Points on a hilly landscape, in no order, each with its height.
From any point a ball takes the steepest step (drop divided by distance) to one of its 3 nearest points. It stops when none of these is lower. Distance is the straight distance between rows; heights are no part of it.
<63> height 46.8: [-18  23  -1  12 -23  14  27   8  10  31 -13  -2  21  28  20   2 -38  27
  50  27 -29 -32  -2  38  -4 -10  -3 -23   9   0   6 -14 -19   4 -25 -17]
<1233> height 32.9: [ -9 -25  -9 -10   7   1   7 -17  10  -9 -15  -4 -28  19  -1  35   9 -20
   6  -9 -11  -6 -16 -51   7 -28   9 -15 -23  13  24   7  14 -36 -21   7]
<585> height 32.1: [ 18  14  -4   3  -1 -16 -23 -24 -37   5  20  -4 -12  27  -9  12   1 -25
  -1 -23  17   9   0 -14   0   8   2  14   0  -4  -4  14 -17  28  -5 -20]
<778> height 34.6: [ 20  -8  27  -6  16 -52 -41   8  -3   8  -6 -19  -2  -5 -12  43  10   2
  13  26  31  50   0  -4  -5 -30   1 -13   7  33 -10  12  -2  -5 -25  29]
<306> height 39.2: [  1  26   2   6  -5 -24 -12   1   5   9   7  25 -23  12 -15  39 -30  17
  31  28  58  63 -10  14  -4 -37  27  16   0   7 -13   0  33  21  13  30]
<1047> height 41.1: [ 36 -32  -3  15   6   4 -25 -26 -27 -39   0   7   1 -37 -33  -1  23 -34
 -43 -47  34   0  15 -14  -8  42 -13   8  -8 -12 -16  29 -44  12  12 -14]
<846> height 9.1: [ -3  17  11  13  27  -3  -7  38  23  32   5 -17  53 -41  56 -46 -11  39
  -3  73   2 -44   9  62   9  -4 -29 -10  22  -4 -14 -26  16 -13   2 -11]
<1216> height 0.3: [ 18  11 -12   7  -1 -46 -14   0 -18  -5 -28   6   0 -12 -18  -6   7 -11
 -42 -24 -12 -11  24  15 -24   7 -35  12  16  35 -59   2 -54   9 -18  -5]
<455> height 29.8: [ -3  22  -7   3 -23  26  13 -26 -16   2  14  14  -5  19   5 -10 -12 -23
  17 -34 -28 -23 -14 -10   6  12  10  -6 -10 -29  22   6  -2  31  19 -28]
<107> height 32.8: [  0  30  10  14   3  15  -4  30   7   4 -17   8  28   1  12 -28 -30  56
   8  36  13   8   2  42 -30 -18   4  39  14 -13 -15 -13  36  40  36  19]
<630> height 21.3: [ -3  12  13  13 -28  31  28  39  20   1 -29 -20  -5  -9 -41  -8   1  74
  60  39  -4   3  -3  33 -17  -5   3 -31   1 -10  12 -21  53  13 -15  42]
<1173> height 14.0: [  7 -37  -2   8  32  21  -9 -10 -16 -24  10 -18  21 -51  20 -10  19 -34
 -13 -45   7  -4   5   3   8  64  10  12 -11 -20  13   6 -24  21   4 -45]
<857> height 3.8: [ 31 -47  12   1  15  -1 -36 -19  -2 -54  22  24   5  -6  -6  20  18 -27
 -46 -28  30  16 -18 -35   4  14  -8  -1  -2  -9   8  28  -9  -1   7  -7]
<82> height 36.6: [ -5  15   9  10 -14 -17   1   5  10  20 -18  -8 -16  10  -8  33 -22  35
  48  34  21  38 -17  21   3 -17  15 -14   4   7   3  -8  31  -3  -2  30]
<762> height 23.9: [  6   2  -8   4  14  27  -5 -14 -26 -10  15   2  16  11  11 -19   9 -34
  -5 -41 -21 -19   0 -18  20  25   6  -9   6 -18  29   7  -9   7  -2 -32]
<347> height 50.3: [ -6  38  -3   5   0  -2  21   4 -15  -3  -3 -20  41  16  29 -23 -18  -2
  -2  -9 -48 -54   8  32 -10 -13 -16  -9   2  27 -13  -5 -62   2 -38 -30]
<79> height 29.4: [-15 -16  -2 -15 -15  45  29  28  17 -17  -5  19   1  39 -19  -9   6  37
  10   5  21  40 -27   1   8  -6  16  29  -4 -23  22 -12  64  28  60  14]
<1357> height 29.3: [-18   2  -3   3  44  10  12  27  27  16  36 -10  26 -57  58 -79 -16  12
 -33  19 -11 -19  29  49  -3  38  -7  20  21 -21  -9 -23  40  12  49 -16]
<268> height 83.2: [ -1  19  -6   2 -44  -9  29 -46 -33 -14 -18  -5   6  32 -35  25  11 -36
 -10 -44 -30   9  -1 -20 -28   4  -6  19 -23  41  -3  -5 -58 -23   0   4]
<1287> height 15.1: [-12 -18  -7   7  34  18   1  -3 -20   7  18 -26  27 -64  52 -56   6 -24
  -8 -23 -11 -18  24  25  27  79  24   0  -2 -25   4  -2  11  35  26 -59]
<406> height 40.0: [ 17 -18 -15 -11   0  -8 -13 -13  -9 -14 -17  17   4  -7 -13   0  20 -26
 -29 -34  -7   2  22 -31 -17  -1 -21  -8  -5  17  -5   3 -32 -22  -6  -3]
<554> height 19.4: [ 14   5   8 -18  28 -44 -35  17  -9   5 -11  -3  25 -24  10 -26  14 -18
 -28  15  20  12  20   6 -27 -10 -24   5  19  14 -31   6  -6   7 -14  13]
<644> height 31.4: [ 19  -9 -10  16  -7  14 -11 -24 -17 -31   2   6   2   4 -23  18  20 -31
 -25 -58   3  -7   5 -40  -8  10 -11  -9 -21   3  16   8 -37 -14  -5  -1]
<173> height 47.8: [ 11  -1 -14  16  12  -6  13 -29 -19 -21 -22  28  14 -32 -22 -40  31 -54
 -34 -41 -44 -12  28  -3 -21  41 -42 -11  -9   2 -17  -2 -66 -35   9 -17]
<1078> height 3.6: [-15  33  -1   6 -43  38  33  -2   1  19 -34  19 -11  49 -13   4 -20  19
  26  -1  -9 -17 -16   9   1 -14   4   5   1 -29  -6   0  17  27  31  -2]
<307> height 28.1: [-13 -30  -9 -28  39   8   9  41  30  18  20  -4  22 -39  42 -48  11   1
  -9  38 -35 -37   9  17  43  34 -20   3   2 -23  26 -20  64 -47  20   5]
<1388> height 9.8: [  9   2   8  -2 -16 -43   3   5  -6  11 -16 -37 -15  11 -13  45  -9   6
  14  -6  -3  16  10   7  -2 -26  -2 -20  -3  47  -3   5  -7   0 -54   6]
<823> height 39.9: [ 13  16   3   2 -16 -21 -33  -9 -27   4  22   4  13   2 -20  11 -19 -10
  -5 -21   4  10   0  16  -5  -6  10  30   9  19 -25  24 -24  46 -22 -33]
<896> height 44.6: [ -3 -21   9  -8  18 -16  -2  -9 -11  -1 -12  -3   4  17   2   8  26 -37
 -11 -18 -14 -17   7 -25  -7  -5 -14 -22  -4  11   8   1 -18 -11 -15  -2]
<645> height 30.2: [ 27  -8  -7  14  11 -32 -37   0 -26 -26 -13   4  11 -42 -23  -3  14 -17
 -41 -30  14  17   9   2 -20  24 -28  14  14  16 -40  10 -39  11   1 -13]
<680> height 14.4: [ 15 -17  14 -26 -18  -2   0 -38  34 -26  49  39 -32 -10 -15  69   6  -7
 -23  10  69  67 -39 -25  17 -27  44   6 -33 -11  -2  42   8 -17   7  16]
<344> height 30.0: [ -2  31   0  26 -40  -9  21   8  18  12 -22 -17 -30 -15 -45  27 -21  61
  81  25  -4  19  -7  33  -6 -14  10 -28   6   9   2 -26  23   2 -35  34]
<1076> height 14.8: [-16  16   2  17  -3  41  24  15   3  19   2  20  19  -9  35 -54 -28  -2
  11   4 -50 -52  15  15  21  13  12 -11   5 -38  11 -17   4  11  37 -32]
<400> height 14.3: [  7 -26   3 -28  34 -31 -33  19   3 -11 -10 -10  13 -20   2 -12  17 -16
 -48  17   5   9  17 -12 -17  -8 -34   1  16  19 -20   4  -7 -27  -6  13]
<416> height 60.3: [ 10   9   0 -10 -15 -24  18 -14 -28   0 -17  -3   8  20 -21   5  19 -23
 -22 -40 -24  -9  13 -12 -21 -11 -23  -1  -1  31 -19   1 -64  10 -18 -10]
<1288> height 41.0: [  9  12  -9  22 -40   8  12 -63 -21 -12  32  10 -15  38 -35  39   8 -46
 -13 -65  15   7 -24 -48  -4 -15  31  -1 -27   2  24  18 -51  -1  -2  -2]
<222> height 37.2: [-14  22 -29   2 -42  25  37 -30  -3  15  -3  16 -35  48  -4  29  -7 -13
  41  -3 -20 -10 -11 -30  10 -10  26 -17 -16 -24  34  -5   7  -7  14  20]
<1284> height 55.3: [-15  18  12  -2 -40 -44  31 -21  -8  -1  -9 -43 -42   8 -50  76  10  -8
  26 -31  19  20   2 -24 -15 -27  18 -18 -14  74 -26   4 -46 -19 -48  27]
<816> height 1.5: [ -1 -14   1 -13  29  -9  -8   3 -13  -1  -3 -10  18 -14  11 -35  35 -26
 -44 -23 -20 -36  13 -15  -1  15 -22  -8  21  -3   4   4 -24 -25  -7 -19]
<742> height 39.5: [ 14  12  14   0 -33 -34 -24 -32 -14  21  23  -6 -37  19 -18  51 -23  -6
   3 -20  55  40 -10   2  -4 -34  27  18  -5  27 -28  16 -26  11 -10   9]
<144> height 43.8: [ -3  -5 -21   1  13 -23   0   1 -18  -6 -38   9  12 -11 -17 -23  35 -26
 -38 -14 -17 -26  21  -1  -5  17 -46 -14   8  19 -20  -5 -54 -43  -5  -1]
<876> height 11.1: [ 10  20  24   0  21 -24 -26   3  -1  21  10   8  -6   1  15   4 -19   9
   6  24  25  32   9  18   1 -20   2   8  20   2  -5   1  25  14  12  10]
<994> height 20.4: [  7   1  -7  14 -18  -8 -27 -46 -20 -10  36  13 -42  23 -21  27 -13 -20
   2 -24  49  32 -24 -16  14 -10  32  19   2 -10   4  30  -2  36   3  -4]
<485> height 8.6: [  7 -53  -2 -16  33  18  -9  11  -4 -32   4  -6  23 -47   2 -41  48 -37
 -57 -32  -8 -19   7 -24   4  32 -31  -2   0 -23   6  11  -9 -44   4 -23]
<229> height 5.7: [-19 -13 -15  -7  -9  39  24   7   6  14  -4   8 -14  25   8   1   5   1
  26  14 -46 -19 -16 -33  28   7  12 -19 -15 -21  31 -15  37 -17   9  16]
<1052> height 39.6: [  8  20   5  17  15 -24 -28   8 -23  15  11 -22  33  -4  36 -36 -21   8
 -15  10 -16 -24   7  40   1   5 -10  17  27   8 -37   8 -34  36 -38 -49]
<642> height 26.1: [  9 -16  22  -8 -33 -49   0   2   1  -4  18 -23 -52  -1 -36  80   4   6
  22   9  55  55 -20 -21   0 -37  35 -18 -12  38 -17   7 -20  -9 -41  23]
<631> height 27.6: [ 21 -12   6   2  19 -34 -42   5  -6 -11   0  -9 -20  -4  -2  15   5  -7
 -29  -8  26  29   9 -11 -13 -12   4  11   9  14 -18  15  -4  16  -2   0]
<1082> height 48.2: [  6 -15   6  -5 -36 -27  11 -14   7 -27 -11 -10 -36  11 -31  73  15 -18
   4 -13  17  16  -8 -43 -11 -32  -7 -24 -21  38 -15   9 -36 -35 -30  26]
<28> height 11.4: [ 21 -18   4  20   2   8 -32 -44 -16 -30  23  19  -8 -11  -1  19   4 -25
 -27 -34  39  30 -20 -19  13  28  20   9  -4 -14   9  31  -2  22   2 -21]
<568> height 28.0: [ -9  19  -5   5 -15 -10  -1 -14 -13  35   3   5 -15  36  -1  32 -18  -4
  26  -5  -3   9   0   1  13  -8  24  12   6  -1   1  13  -6  10  -3   0]
<1105> height 24.2: [ 16   1   1  14   5   0 -22 -25 -20   4  15  -1  -9   8   9  -4 -10 -11
   3 -29   6  19  -7  10  20  32  22  26   8  -8   9  13   2  46  16 -35]
<997> height 9.3: [  6 -32   8 -10  40  11 -33  -2  -1 -34   6   7   6 -15  12   4  25 -20
 -51   0  19  15  -3 -37  -9  -4 -14   8  -4   0  -4  24   7 -32  -2   3]
<514> height 34.3: [  4  25  -4  -6   3 -36   0  11  -9   7 -48  -6  32 -25 -10 -17  20   0
 -23  -1 -25 -34  33  26 -24  -5 -58  -5  16  39 -45  -9 -65 -23 -23  -5]
<615> height 35.8: [-13   2  11  10 -13  37   8  30  14   8 -12   4  15  20   9 -27 -29  41
  11  31 -15 -16   8  25   4   4  -3   2   9 -31 -11 -21  39  23  34   8]
<1044> height 31.1: [  5  -7  21 -14  28 -47 -28  18   0  14 -16 -33  11 -11  15  -9  17  22
  -4  32   1   0  13  12  -7 -13 -29 -22  13  33 -10  -4   9  -5 -46  17]
<1399> height 15.7: [ 15 -15   3  -6  19  17 -20 -22  15 -14  22  32 -17 -13  20   5   1  -7
 -18 -13   4  28 -16 -26  24  23   7  21 -12 -29  24   3  28  -7  27  -3]
<417> height 38.0: [  9 -17 -13 -14 -23  -3  22 -22   3 -32 -25  10 -18  28 -30  54  34 -36
 -16 -32  10   0  -3 -54 -15 -20  -7 -17 -36  20  19  11 -41 -44 -21  10]
<1129> height 19.8: [ 19  -5 -14  17 -31   4 -19 -68 -12 -32  40  12 -21   1 -30  47   7 -32
 -16 -62  74  20 -47 -31   7  12  23  -4 -17 -19   9  41 -19  25   1 -14]
<1322> height 28.6: [ -1 -23   7 -26  28  -2 -16  15   4  12 -14  -8  -9  -1  16  -8  17 -14
   2  20 -21 -22  11 -20   6  -5   0 -22   1   0  16  -3  21 -26 -16  -3]
<818> height 39.1: [-14   2   1   6   8  -1   6   9  16  16 -16 -16  -2  -3  12  11  -7  27
  42  38 -21 -24  16   6  -2  -6  -1 -41   7  11  16 -15  17  -1 -37  24]
<1037> height 46.5: [ -9 -44  -5 -23  31  -1  -3   4   7 -19  -2   2  19 -17   3  -7  32 -25
 -35  -5 -24 -23  -6 -47   8  -1 -26 -13  -7  13  23   2 -12 -61 -20   2]
<207> height 23.5: [  3 -18  14 -12  58 -13 -28  11  11   4  11   3  26 -21  32 -27  12 -11
 -23  19   0   6   4  -1  -5   1  -5   6  19   7   6  -8  27  -3   5   6]
<1291> height 36.8: [ 23 -27 -10   3  29  -5 -35   0 -15 -24 -11  21   2 -49 -20 -10  39 -32
 -42 -39  -1  -2  12 -10 -14  37 -34   8   6  -1 -26   7 -31 -30  16  -4]
<1048> height 73.9: [  8  17  -5  -4 -33 -24  17 -15 -19  -9 -34 -13 -13  13 -36  25  22 -25
  -5 -29 -16  -4  13 -29 -25 -17 -15  -3 -19  47 -17 -20 -63 -27 -23  24]
<1120> height 42.3: [ -6  24  -3   0   0   6  16  -6  -4  16  -6   6   9  34  11   1 -13  -1
  24  -4 -35 -35   0   3   5  -6  -8 -26   4   8   9  -3 -11   3 -20 -21]
<1104> height 31.7: [ -3  -1   0  21   7  47   8  -3   7  -2   9  21  -3   3   6 -31  -5   3
  -8 -23   1   4   0  -4  18  34  12  29  14 -45   8 -20  51  36  43 -21]
<1046> height 36.2: [-13  40 -11   7 -38  -7  -9 -15  -2  30  -7   6 -31  31 -17  25 -26  28
  34  10  34  19 -13  11  11 -17  25  22  17 -11 -22   2   9  34   5  11]
<833> height 25.7: [-19 -26   0 -19   4  45  16  26  34 -23   0  11   0  -5   1 -29   2  28
   6   8  -2  18  -3   3   7   4  -7  32 -32 -15  15 -25  67  -9  55  28]
<592> height 20.0: [-20  -9 -11   5 -10  24  24 -10  13   4  -5  11 -31  23  -5  31   0   4
  39  27  -9   6  -9 -30   6  -6  16 -33 -19 -10  33  -1  26 -27 -21  20]
<70> height 28.4: [ -7   1   6  -8  17  16  13  26  27  -4  -9  23  16   3 -14 -25 -21  46
  12  35   4  36  -7  19 -19  -5  -3  34   5  -9   8 -19  53  12  53  34]
<719> height 15.5: [ -1  -1 -10   8  19   3  -7   2   1  13  14   1   7   0  34 -29 -17  -5
 -21 -15 -32 -39  21   3  15  15  -4  -3  25 -17  -2  -7  -9  23   7 -32]
<547> height 38.1: [-14   2  15 -12 -18  29  30  34  12   2   1 -13  12  42 -22 -19 -21  63
  11  18  37  42 -32  33 -23 -27  34  34   2  -2   1  -3  41  43  41  32]
<5> height 45.8: [ -5   4   0   4  -2  23  25  25  13  20 -27  -7   7  10  24 -30 -15  20
  32  33 -35 -50  14  27  10  10 -17 -36   5 -15  15 -19  12  -7  -7   5]
<787> height 33.6: [ -1  23  20  -6 -16  -1  14  45  15  10 -23   1  14  -1 -26 -10 -22  57
  55  47  26  39 -13  39 -17 -17  13  16  -5  -1  -9 -15  34  16  17  54]
<1177> height 36.7: [ -8  -8 -12   0 -16  16 -10  -6  31  -2  15  22 -46  20  -6  42 -10   1
  18  31  27  38 -31 -31  12  -4  22   7 -18 -17   4  14  36 -15   7  19]
<1393> height 1.0: [-19  46 -16  -5 -52 -30  33 -30 -15  20   1 -26  -2  40 -25  59 -21   7
  39 -22  -3   3  -2  13  -6 -26  22 -10 -20  51   1   1 -41   4 -48   3]
<895> height 22.1: [ -7 -17  -4   1  43  30 -11   9  17   2  16   8  15 -33  43 -45   8 -10
 -17   1 -15  -4  22   0  25  35   0  17   0 -42  12 -10  39  -3  38 -15]
<595> height 13.4: [ -6   6   2   1  14  27  19  36  13  14  10  -4  19 -15  37 -66 -13  15
  -9  -3 -35 -37  27  26  29  24 -13   3  17 -35  -2  -9  25  12  36 -23]
<1070> height 25.5: [ -9   0  -7   5 -23  25  30   5  20   3 -25   1 -36  10  -4  22   4  23
  54  39 -13  -2  -2   0   2  -6   2 -18   0  -9  30 -13  29 -11 -14  27]
<507> height 2.2: [-16  -6   5 -16  19  10  28   3 -29   0  17 -22  51 -12  21 -79   9 -33
 -28 -31 -56 -74  26  15  11  24   6 -14  10 -24  19  -4 -32 -20  15 -44]
<1427> height 44.4: [  6 -19 -13 -17  19  -6   6  -9  -5 -22 -32  16  -8 -17 -16   0  32 -25
 -33 -15 -23 -17  20 -29 -17   7 -39 -10  -1  16  -6  -4 -52 -51  -7   3]
<863> height 38.3: [  0  18  24  -8  -9 -45 -23 -12  -5  11  21   3 -24   7 -14  48 -18   7
  18  16  53  55  -8  -1   2 -33  22   4  -4  14 -22  14   7 -10 -13  24]
<981> height 24.5: [-11   1  11 -11  44   4  -4  32  23  22   9   6  17 -23  43 -52  -8  -2
  -8  45 -13 -10  21  22   8  18  -7   6  11 -17   6 -17  44   2  17  11]
<74> height 45.2: [ 19  -3  -9  21  -2 -15 -11 -30 -27 -27 -30  12  12 -43 -23   0  15 -40
 -35 -57  -7  -9   1  -2 -16  44 -25  16   3   9 -36  13 -71   7  12 -21]
<1280> height 12.2: [ -4  22  -8   0 -35  16  10 -44 -17   3  14  10  -2  44 -10   8  12 -41
  14 -44 -14 -13  -9 -40  -4  -5  22   4 -28  -9  33   6 -28  -1   0  -5]
<279> height 22.4: [  3   5   3   0  30   1 -13  -4  15  -1   9  26 -13 -10   7 -15  -7   9
   6  27   9  47   1   1  -2   3   4  28  -5 -19  20  -6  51   2  44  23]
<674> height 22.5: [ -2 -31   2 -19  27 -30   5  29   6 -17 -36 -31  14 -20 -22   6  47  -1
 -15  12 -10 -11  12 -22 -14 -14 -34 -30  -7  34  -1  -4 -20 -62 -37  21]
<878> height 41.2: [ 11  18  -4  -5 -38 -31  -4 -27 -30  -1  -1  -2 -16  19 -36  35  -4 -19
 -13 -42  12  16   0 -19 -14 -22   9  22  -9  47 -34   9 -56  20 -20  -9]
<126> height 14.5: [-11   4  -9   6 -44  37  50  29  14   9 -23  -4 -10  42 -24  -4  -4  50
  45  22   1  -8 -17  13 -11 -21   5  -9 -13 -24  12 -15  40  15   9  25]
<255> height 29.2: [  2  14  -6  12 -13  22  -6 -10  -6  15  15  23 -18  10   1 -20 -25   2
  -2  -7  20  22  -3  16  14  25   9  35  13 -32 -12 -10  27  34  47 -12]
<1211> height 9.5: [-21   1   6 -12  20   1   8  21   1  20   3  -5  14  -7  41 -46   2  -9
  -6  13 -34 -56  21  10  20  14  -9 -21  23  -6  14 -20  14 -18   3 -19]
<548> height 33.0: [ -6   1  22   0  18  25  12  37  25  11 -26   6  32  -5  10 -26 -15  55
  28  65   7   5   6  33 -19  -5 -20  11  12 -13  13 -30  49  13  21  35]
<433> height 14.6: [ -2 -11  -4   8  36   5 -20   6 -26  -5  17 -29  29 -39  38 -53   7 -12
 -24 -37 -10 -20   2  14   4  55   7   2  13 -14  -4   5 -10  22   9 -51]
<1067> height 35.7: [ -8  -9 -23  -7 -31  14  26 -12  32 -23   6   9 -60   7 -19  71   2   0
  28  19   4  23 -40 -59  19 -20  37 -29 -32 -17  23  24  20 -52 -21   1]
<551> height 37.1: [  2 -21   3 -13  16 -11 -18  21   9   5  -4 -13 -11   1   0  22  10 -12
 -10   9  -1   2   7 -14   2 -13 -23 -16   4  22  14   3  10 -18 -31  10]
<1401> height 28.9: [-17  34   1  12 -35   4  18   8   1  25 -28  -9 -14  18 -34  17 -40  68
  59  45  29  10 -12  49  -9 -21  17   2   5 -11  -8  -6  20  30  -2  23]
<138> height 19.7: [-27  52 -23  15 -57   9  30 -28 -10  27   0  -3 -12  49 -11  37 -36  29
  57   9 -21 -12 -17  27  -9 -22  21 -10  -9  10  -1  -3 -32   8 -15   1]
<866> height 32.2: [  4   5 -10  -2 -42 -18  -4 -44 -14  -4  30   3 -50  27 -28  61   2 -25
   5 -25  46  25 -15 -38   7 -29  33  -2  -7  15   4  21 -31 -12 -14   4]
<829> height 28.7: [ -4 -25  -3 -12   5  -6   2 -10  28 -22   4   7 -29   1  -5  55   7 -18
   8  14  11  25 -11 -39  20 -17  10  -3 -26   1  14   7  21 -18 -19  14]
<1267> height 20.7: [-10 -27  -1 -23  39 -22 -15  37   7  15  -1 -33  26 -11  23 -18  21  -6
 -19  34  -9 -22  15   5 -11  -3 -30  -9   8  13  -3  -9   4 -24 -19   8]
<1026> height 35.4: [ -8   1 -19   2 -32  16  14 -37  -4  -6  17  11 -14  32  -3  46  11 -50
   4 -33   3 -13 -18 -62  -9  -6  34 -16 -26  -5  43  14 -11 -17  -6   5]
<363> height 34.5: [  6   2  12  -4  22 -30 -26  11   4  19  -8 -18   7  12   9   4  -3  10
  -5  18  -1   0   7  11 -11 -17  -2 -16  15  32  -5   3   9   3 -36  -2]
<605> height 11.8: [ -1 -13   8  -8  45 -13 -20  18 -17  -1  12 -20  27 -32  15 -46  22  -8
 -49  -1  -7 -23  23  17 -15  15 -14   6  19   1 -16   9  -9   0  -3 -28]
<786> height 33.1: [-26 -26 -22 -22 -25  52  29  30  16 -15 -18   4 -21  34 -31  11   6  44
  19  23  13  29 -32 -19  -4 -12  21  16 -27  -9  14 -15  50   7  25  38]
<210> height 43.1: [  3  16  -6   5  18 -13   0  10 -23  10  -5 -20  38 -11  15 -31  11  -9
 -27 -17 -40 -39  20  23 -17   2 -29  -4   9  19 -24   4 -42  16 -23 -38]
<938> height 35.1: [ 14  39   9  14 -44  10  13  34 -15  21  -6  -3  23  30 -19 -12 -35  63
  28  18  25   6  -6  53 -15 -20  17  29  15  -8 -18  -8  12  48  22   8]
<14> height 32.7: [ 27 -17   7  14 -23  -5  -8 -35 -15 -42  18  16 -28  15 -33  37   7 -18
 -34 -38  45  13  -9 -40  13 -23   5  -4 -13  11   4  30 -40   4  -5  -8]
<1045> height 11.5: [  2 -37  -7  -7  44   3  -9   6 -31 -32  11 -11  32 -62   8 -53  30 -35
 -58 -41  -1 -11  14   3  -4  54  -8   4   1 -19  -2   9 -24  -2   6 -38]
<35> height 33.7: [-17   8  -2 -10 -20  22  18  11  13 -11   4  22 -11  27 -11  -1  -8  37
  12  12  25  50 -16   7  -3   0  19  32   2 -13  -2   5  50  18  42  30]
<864> height 50.2: [ -3  15   5  -5  -2 -23  -2   8   5  25 -11 -19  15  21  12  10 -13  15
  29   9 -27 -24  11  21  -2 -14  -9 -16  12  20  -1  -7 -16  10 -42  -7]
<358> height 20.1: [  7  15   2  26   4  22 -10  18 -11   5  10   4  11 -18  26 -34 -26  24
  -2  -5 -15 -14  15  42   1  28   7  25  20 -30 -16   2   9  41  26 -38]
<1146> height 9.0: [ 18 -10   3  -2   0  14  -9 -38  30 -28  36  47 -29  -1 -10  36  -6 -19
 -14   6  43  55 -27 -17  19  10  30  15 -18 -16  16  22  28  -6  25   6]
<323> height 11.6: [-13  -1   1  -8 -28 -16   5 -17   6  -5  11  -1 -56  14 -24  65 -11  -6
  35  20  31  39 -18 -29  15 -18  36 -20  -4  15   8   7  -1 -18 -23  15]
<1321> height 31.3: [  3  -1  -8   0  11 -15  -2  -5 -17  10  -7 -11  23  17  15 -14   5  -9
  -9 -18 -32 -24  10   7  -2  -1 -11 -12  23  20  -8  10 -24   4 -20 -18]
<1098> height 38.4: [ -4  31  -1   3 -22 -10   8 -26 -22  13  -7  -5   3  39   0  23 -13 -16
   6 -24 -27  -7  -3  -1  -2 -16   5  -5  -9  23   7   9 -47   7 -14 -15]
<807> height 22.9: [-10  32   6  20  11  -2  -4  37  11  23  26  -4  47 -24  54 -62 -31  20
   1  39 -27 -71  -1  63  17 -20 -15  -5  21 -16 -20 -20 -31  10 -12 -53]
<315> height 52.1: [ -6  -2  14   1  17  12   4  27  30  22  -9 -26  29 -47  25 -27   1  34
  36  52 -30 -31   2  39  -1   0 -19 -26  13  -3  17 -21  41 -27 -13  29]
<223> height 26.0: [  1  24   4  26 -50  26  27  25  11   6 -23 -20   2  10 -16   6 -28  69
  72  38  -9 -25  -7  48  -2 -28   3 -25   3 -10   0 -28  16  13 -17  15]
<1382> height 23.4: [ -2 -17  -3  -5  29  31  20  23  35 -20  21  16  10 -42  36 -55  -4  13
 -12  -4  -7   6   2  18  -3  54  -3  49  -7 -28  11 -15  52  10  66  15]
<1292> height 43.6: [-11 -11 -20 -11 -14  29   5  -3  56 -19  15  51 -27  12 -12  17   3  10
  -1   9  19  50 -34 -25  14 -11  28  33 -39 -26  15   8  62 -24  46  31]
<285> height 40.1: [  8 -23  -6   0 -33   7   1 -39  13 -26  27  18 -25  12 -30  55  25 -46
 -33 -25  33  16 -31 -57  10 -31  31 -10 -22  -5  20  25 -19 -29 -10  -1]
<235> height 2.9: [ 13  -5   1  -4 -19 -15  -6 -20 -13 -14   3   3 -19  23 -14  32   8 -23
 -12 -25   8   5   1 -34  -4 -11  -1  -4  -5  16   2  11 -32 -12  -4   4]
<418> height 4.1: [  7 -16  12  -7   3 -35   9  13   5  -6 -27 -22 -17 -14 -27  42  24 -11
   9   4   2  16  20 -25 -14 -28 -29 -27  -9  41  -5 -11 -17 -30 -57  32]
<282> height 23.3: [  2  27   4  27  15   9  -7  26   2  20  13   5  35 -29  44 -62 -35  28
 -10  35  -4  -7   8  63  -2  18  10  27  30 -23 -30 -10  13  44  26 -43]
<291> height 27.7: [-10   7  -7  13 -28  18  -5 -56  -7  -5  30  22 -49  27 -17  16 -12 -13
   5 -15  38  25 -29 -16  22  -1  27  14  -2 -18   9  14  10  24  24   4]
<463> height 19.9: [ 19 -12   6  -3  44   3 -27  -9 -13  -4  23   7   7 -13  24 -27   0 -16
 -17 -11  -3   2   3  -3  13  27   6  12   6 -20   4   7  15  23  13 -14]
<662> height 18.9: [ -8   1   5   0  28   3 -11  29 -14  21  29 -19  38 -23  42 -51   0  -6
 -38   1 -24 -42  25  23   1   9 -13 -14  34  -2 -13   6 -10   7  -6 -42]
<1232> height 48.0: [  0  15  13  19   8  -5   3  21  26  18 -28 -29  14 -23  22 -16 -18  58
  56  49 -22 -33  -1  38   6  -7 -21 -40  -3  -1   7 -25   6  -2 -37  15]
<1136> height 26.7: [-15   5   6 -14  48   1   6  42  35  21  13  -3  41 -47  45 -55  -2  20
 -11  51  -6  -6  27  44  -9  18 -26  30   4  -4  -3 -30  56   6  33  33]
<168> height 25.1: [ -1  18  21  -1  39 -20 -26  28  10  28   1 -16  44 -18  37 -38 -18  23
  -1  45 -11 -34  12  37  -5 -11 -29  -1  21   2 -23  -7   1  10  -7 -16]
<1384> height 30.4: [-21 -28  -1 -23   9  42  30  40  19  11 -18   0   3  -6  31 -41   1  23
  12  27 -40 -41   8  -4  36  17 -12  -9   2 -25  18 -31  51 -17  30   5]
<385> height 9.2: [  0  -7  -2   4   5  10  -1   0   2   7   0   4 -19  19   5  18  -7  -3
  14   9  -9  13  -9 -10  15  -8   9   5   1 -11  10  -3  17   0   5   6]

For each start below, name the point where the ball stops.
<363> | <857>
<938> | <1078>
<1287> | <816>
<82> | <1078>
<551> | <857>

Call two points neighbours if one is among the 3 nearest of the other. Go from one point of each pair to the other, from neighbour to neighbour, staying as low as possible. Name the highest point that can't be avoided.
<463>, <846> | <807>
<1280>, <816> | <455>
<846>, <235> | <585>
<857>, <1146> | <207>
<1078>, <229> | <1070>
